Each row is a point on a landscape with many valleys, with its height.
A ball rolls from a point to the lowest of its 3 nearest points, and stops where none of them is lower. Distance is the straight distance between rows; heights are no part of it.
k_964: [194 101 101 109 150 137  96 113 110  80 100 146 192  77 143  66 108 159
 145  99  92 166 121]  (h 14.3)
k_986: [125 107 119  65 147 137 155  96 150 122 141 115 160  81  97 139 128 145
 151 143 140 129 123]  (h 24.2)
k_548: [208  91 100 132 140 159  80 121  98  75  80 145 183  97 152  75 123 140
 117 101 127 132 138]  (h 8.7)
k_854: [115 170 110 123 116 114  37 106  68 148 155 147  82 160  77 124 142 138
  89  73  69  89 112]  (h 67.0)
k_873: [141 158 146 107 151 145 214 144 132 132 163 115 148 125  98 139 134  98
 138 170 148 108 140]  (h 6.7)
k_64: [ 88 147 118 114 118 107  93 142 116 158 173 149 103 198 107 162 121 165
 118 103 121 118 131]  (h 57.6)
k_129: [ 78 167 126  96 119 106 117 138 110 159 164 147  77 176 111 144 108 204
 105 100 105 133 138]  (h 62.9)
k_999: [125 167 101 104 111 104  38 110 101 108 176 165  80 160  79 101 111 166
  96  78  61  95 118]  (h 73.1)
k_655: [132  94 141  65 148 122 127  82 139 109 102 104 149  73 103 133 126 132
 150 160 115 135 138]  (h 26.8)
k_612: [ 77 127 121  73 141 130 185 139 159 131 134 111 142  81 102 134 114 175
 162 134 128 129 118]  (h 38.1)
k_450: [ 92 138 113 118 119 120 105 144 137 154 172 145 112 186 113 155 120 170
 125 108 134 108 131]  (h 54.3)
k_302: [157 122  97 119 128 150 110 127 130  79 108 153 165  51 126  52 124 186
 129  75 109 157 122]  (h 33.9)
k_278: [ 93 181 143 139 123 117 228 189 131 145 175 115 125 155 117 137 141 131
 135 156 142 105 131]  (h 64.0)
k_382: [156  91 126 118 143 119 146  97 121 117  91 110 148  75 150 109 119 125
 114 136 115 174 129]  (h 5.7)
k_857: [184 110 117 164 175 133 122  83 155 130  87 102 149 119 191 135 119  55
 150 172 127 121 124]  (h 8.8)
k_362: [136 122 106 158  80 133 105 133 132 118 152 167 127 118 133  95 144 140
 105  81 151 153 106]  (h 23.2)
k_101: [124  95 167  80 148 106  94  91 165  91  63  91 130 100 153 139  99 131
 188 179  89 146 146]  (h 19.8)
k_754: [115 138 134  93 141 142 212 144 143 133 163 114 143 118 101 135 127 126
 155 148 144 122 132]  (h 12.9)
k_235: [114 118 127 123 116 162 157 124 133 133 135 117 120 119 113 135 153 128
 115 138 179 112 149]  (h 27.7)
k_443: [196  88 101 172 144 140  86 115 106  95  50 106 167 101 192  89 119 114
 132 138 124 133 120]  (h 15.8)
k_528: [166 140 141 154 183 125 157 102 164 144  86 110 147 135 181 134  90  37
 160 176 114 146 115]  (h 9.2)
k_468: [ 84 159 152 168 100 157 151 166 110 155 151 120  88 163 128 165 164  83
 116 126 169  94 142]  (h 40.7)
k_31: [113 128 114 192  76 131 107 134 114 169 176 150 110 163 131 152 156  65
 128  85 148 133 106]  (h 36.0)
k_124: [163 112 102 161  75 137  88 129 124 111 161 184 143 130 133 105 153 114
 112  79 157 141 115]  (h 10.8)
k_196: [ 96 147 118 130 114 104  61 128  87 168 155 143  90 191  92 166 140 139
 106  87 102  97 122]  (h 50.4)
k_44: [142  88 152  59 135 100  77  78 149  76  70 112 156  72 122 123 123 164
 164 156  78 148 131]  (h 33.0)
k_733: [ 84 140 126 145 109 142 125 151 127 149 151 135 101 181 116 160 151 119
 123 122 164  87 138]  (h 43.9)
k_482: [ 86 136 136 167  89 148 142 150 121 152 149 130  93 148 131 153 152 100
 117 114 168 119 134]  (h 41.7)
k_941: [107 115 124 147  99 152 146 127 132 137 130 122 106 109 127 123 147 135
 103 122 168 131 131]  (h 35.8)
k_521: [ 74 170 158  78 142 108 171 163 111 140 149 128 101 187  94 154 129 205
 111 143 119  58 163]  (h 67.3)
k_343: [120 130  97 131 137 136  70 139 163  83 136 156 118 101 103  87 124 205
 112  90 131 102 119]  (h 54.2)
k_41: [115 114  97  88 137 127 131 114 174 122 154 133 161  99  96 122 129 189
 137 118 140 134 110]  (h 43.1)
k_21: [150 173 166 156 149 164 198 151 113 147 123 112 122 131 105 133 148  67
 101 185 156 113 158]  (h 41.1)
k_785: [129 128 137 165  98 153 154 139 109 154 173 139 111 143 137 138 148  63
 105 124 174 159 143]  (h 35.3)
k_36: [131 132 135 105 142 157 187 127 132 136 145 112 138 124 101 141 144 108
 134 163 163 102 147]  (h 15.1)
k_840: [ 66 148 131 190  96 125 124 156  88 184 139 121  84 178 135 175 149  80
 120  98 138  92 121]  (h 42.1)
k_460: [136 105 139 128 165 135 163 111 121 139  88  95 126  91 146 122 108  90
 118 164 120 158 137]  (h 12.5)
k_435: [131 132 172 142 150 115 137 101 186 112  67 100 118 105 192 129  86  75
 201 178  99 163 120]  (h 7.6)
k_543: [191  82 106 122 151 106  95 103 123  98  88 114 183 100 171 100 106 125
 150 137  93 154 115]  (h 11.7)
k_901: [102 197 168 157 126  91 210 203 124 149 184 120 114 189 132 157 160 111
 125 147 143 100 124]  (h 64.8)
k_787: [146 149 185 163 154 127 145  87 193 120  84 119 132 119 197 134  90  59
 222 174 104 168 112]  (h 6.2)
k_481: [136 104 136  82 150 142 160  91 134 120 113 107 144  82 106 141 126 120
 138 156 132 125 145]  (h 29.9)
k_318: [137 107 175  52 162 109 128  90 153  98  92  91 145 114 120 146  92 100
 179 184  88 143 138]  (h 17.7)
k_902: [150 105 108 152  89 139 128 124 125 128 152 149 138 121 141 108 146 119
 103  96 165 161 116]  (h 25.8)
k_168: [170  97 124 187  77 148  88 128 101 116 129 168 131 117 134 115 171  78
  89 101 165 126 137]  (h 41.6)
k_996: [206  86 110 154 123 152  85 134  90  91  75 145 160 103 162  87 136 119
  92 115 146 136 139]  (h 23.9)
k_940: [196  83 114 143 133 139 108 108 112 114 120 131 157 121 151 104 133  98
  90 137 159 155 137]  (h 46.8)
k_517: [118 145 100 118 124 111  62 131 147 108 179 166 102 163  90 118 108 203
  98  94  94 115 121]  (h 61.0)
k_403: [133 132 140  78 153 142 185 117 139 125 143 105 149 101  88 134 119 105
 149 168 136 124 138]  (h 21.2)
k_855: [201  88 102 148 149 148  80 118 101  81  50 123 185 101 176  79 116 134
 136 127 109 130 127]  (h 11.9)
k_351: [127 128  89 201  81 114  67 135 111 151 162 169 127 165 121 133 153  86
 127  63 125 113  91]  (h 38.0)
k_288: [ 85 126 125 168  85 141 121 145 121 156 141 141  90 147 129 142 151 117
 108  99 160 132 119]  (h 41.5)
k_991: [115 137  88 205 105 100  83 126  78 194 153 145 115 184 125 147 135  83
 106  60 105 116  83]  (h 40.4)
k_955: [149 131 170  77 169 129 155 109 140 118 100  94 143 111 111 148 100  88
 162 190 103 124 141]  (h 5.3)
k_67: [168  93 114 117 136 120 129 103 118 109  95 122 162  79 145  91 119 146
 119 122 108 173 115]  (h 8.5)
k_18: [145 145 166 117 180 137 172 126 137 132  66  94 129 107 129 143 101  70
 136 198 107 119 138]  (h 19.4)
k_896: [139 202 182 172 134 150 195 174 118 151 159 123 127 163 102 156 186  72
 117 175 174  92 150]  (h 41.9)
k_711: [120 104 110 101 127 149 143 108 146 119 132 123 138  91 109 126 145 155
 123 126 159 111 130]  (h 37.2)
k_853: [188 103 119 178 156 134  95  79 151 109  67  93 151 100 204 122 130  79
 174 161 117 123 121]  (h 33.6)
k_231: [190  85 106 143 169 109 103  97 129 109  89 108 175 111 184 116 113  98
 137 155 119 145 122]  (h 12.4)
k_600: [103 152 155  75 134 126 218 145 143 123 123  92 131  76  90 142 115 133
 166 156 117 132 122]  (h 25.6)
k_397: [150 106 121  99 140 136  92 108 124  66  77 134 175  30 121  61 128 189
 146  93  73 160 124]  (h 15.9)
k_719: [136 118 135 141 127 152 179 126 114 140 127 116 113 112 136 120 131  89
 102 146 158 160 155]  (h 42.0)
k_195: [102 138 104 107 124 116  94 137 154 133 177 152 106 165 102 136 100 217
 105 102 106 130 120]  (h 58.3)
k_81: [118 119 146  42 146 121 173 103 144 116 127 104 156  81 101 140 117 130
 173 149 110 152 124]  (h 16.3)
k_806: [102 142 105 161  98 117  49 139 122 136 129 163  82 156 109 119 127 169
  89  82  95 100 116]  (h 49.8)
k_843: [ 89 172 149 132 121 103 183 192 112 155 180 131 110 202 127 159 133 126
 136 133 136 100 137]  (h 63.4)
k_400: [ 86 176 127  91 110  98  90 125  91 171 171 142  77 183  97 146 122 174
 108  92  85 133 129]  (h 64.3)
k_892: [ 85 147 133 135 117 119 117 159 106 167 170 138 105 203 113 176 140 118
 131 118 141  88 139]  (h 50.3)
k_825: [187  95 113 158 101 142  96 119 111 114 146 153 146 122 138 108 152  97
  92 105 168 147 136]  (h 36.9)
k_56: [ 72 168 144 110 117  98 149 170  96 168 163 138  92 201 122 160 118 160
 121 111 122 118 145]  (h 61.1)
k_125: [135 109 152 115 166 118 139 104 142 120  59  87 125  88 164 131  94  93
 151 174  93 154 136]  (h 17.4)
k_794: [120 182 167 155 127 157 187 167 124 143 162 128 108 162 102 148 175  76
 125 153 172  93 151]  (h 38.4)
k_757: [151 102 121 137 110 138 132 118 129 118 121 135 144  85 135  96 140 150
 100 104 151 161 119]  (h 35.1)
k_663: [148 110 120 168  78 142 123 124 113 143 175 155 125 144 130 136 159  79
 101 103 168 152 127]  (h 33.4)
k_448: [119 157 159 172 120 168 189 153 106 157 143 130  97 138 127 134 146  67
 104 147 168 142 153]  (h 36.2)
k_726: [ 92 128 111 116 118 139 151 145 149 146 172 134 129 167 108 149 137 148
 130 127 164 105 138]  (h 49.1)
k_975: [118 126 188  33 146 110 157 111 149 101 101  92 140 104 116 134  86 120
 186 178  83 172 127]  (h 22.4)
k_65: [205  89 104 118 149 132  96 111 104  89 100 138 190  99 152  83 119 136
 122 115 116 149 124]  (h 11.4)
k_885: [109 115 103 118 125 136 100 130 170 124 153 139 134 133  99 135 139 187
 117 112 157 111 121]  (h 47.5)
k_944: [ 93 121 108 128 117 146 113 134 152 134 154 136 121 148 110 146 144 163
 114 121 169  96 125]  (h 50.5)
k_756: [196  89 111 164 152 139  98 111 117 119  68 110 147 115 190 109 132  87
  98 147 148 136 130]  (h 37.0)
k_3: [119 127 101 144 104 141 101 136 151 103 122 155 123  94 125  88 136 190
 106  79 147 128 111]  (h 41.4)
k_321: [162 123  95 146  91 143  92 146 132  98 150 183 152 105 135  78 132 142
 121  71 146 145 110]  (h 35.2)
k_337: [ 70 154 135  97 138 121 214 172 140 138 137 109 119 114 107 149 125 169
 147 150 132 102 126]  (h 47.6)
k_258: [ 63 147 121 100 132 123 171 162 135 151 142 129 104 143 109 144 107 208
 122 128 128 110 136]  (h 59.2)
k_42: [118 119 196 107 153 121 109 110 196  87  63  90 117 115 173 136  92 104
 205 196 103 133 136]  (h 12.6)
k_587: [ 60 156 137 100 128 110 174 179 118 149 140 130  90 171 117 149 117 199
 117 133 129 100 152]  (h 64.1)
k_66: [ 80 148 118 107 124 116 143 160 133 150 166 143 109 185 116 154 113 178
 120 117 133 128 129]  (h 57.5)
k_312: [101 150 104 182 102  94  63 131  77 159 122 153  83 164 105 116 125 129
  92  69  81 117  92]  (h 43.5)
k_257: [131 109 115 111 131 141 107 110 150  91 106 135 156  53 107  87 147 184
 124 101 127 124 116]  (h 56.2)
k_57: [147  86 133 113 139  91 114  96 137 100  62  99 146  80 166 118 102 133
 162 152  81 171 118]  (h 15.5)
k_62: [174  89 115 133 153  99 106  91 149 109  89 100 166 106 192 124 101  96
 180 159  93 161 116]  (h 10.9)
k_315: [102 124 109 157  95 136  90 146 156 124 132 147  99 133 118 122 142 171
 102  98 148 112 114]  (h 51.5)
k_268: [ 96 173 118  96 114  99  81 123 103 146 178 148  87 173  95 131 109 199
  97  84  83 139 124]  (h 61.2)
k_425: [166 109 128 146 167 110 123  85 168 122  92 103 151 114 196 133  95  70
 182 166 106 153 114]  (h 9.7)
k_429: [ 81 146 118 170 106 108  72 131  81 184 123 135  84 176 105 168 142 120
  99  87 103  96 112]  (h 44.1)
k_552: [ 75 178 175 126 131  89 195 196 109 144 144 113  97 182 112 158 151 171
 116 153 131  66 143]  (h 69.7)
k_802: [160 117 129 150 134 145 163 125 115 148 150 130 125 140 147 121 125  63
  95 152 163 172 152]  (h 37.5)

Where does a ball stop that starts at each point below?
k_896: k_124
k_288: k_873
k_944: k_81
k_521: k_873
k_756: k_857

Call two points neighbours if one is among the 3 nearest of the other. Go from one point of each pair to the other, from neighbour to neighbour, staying as low as possible. Name the highest point that can't be avoided.
k_382 / k_548: k_65
k_382 / k_873: k_403
k_548 / k_124: k_757
k_787 / k_382: k_543
k_787 / k_857: k_528
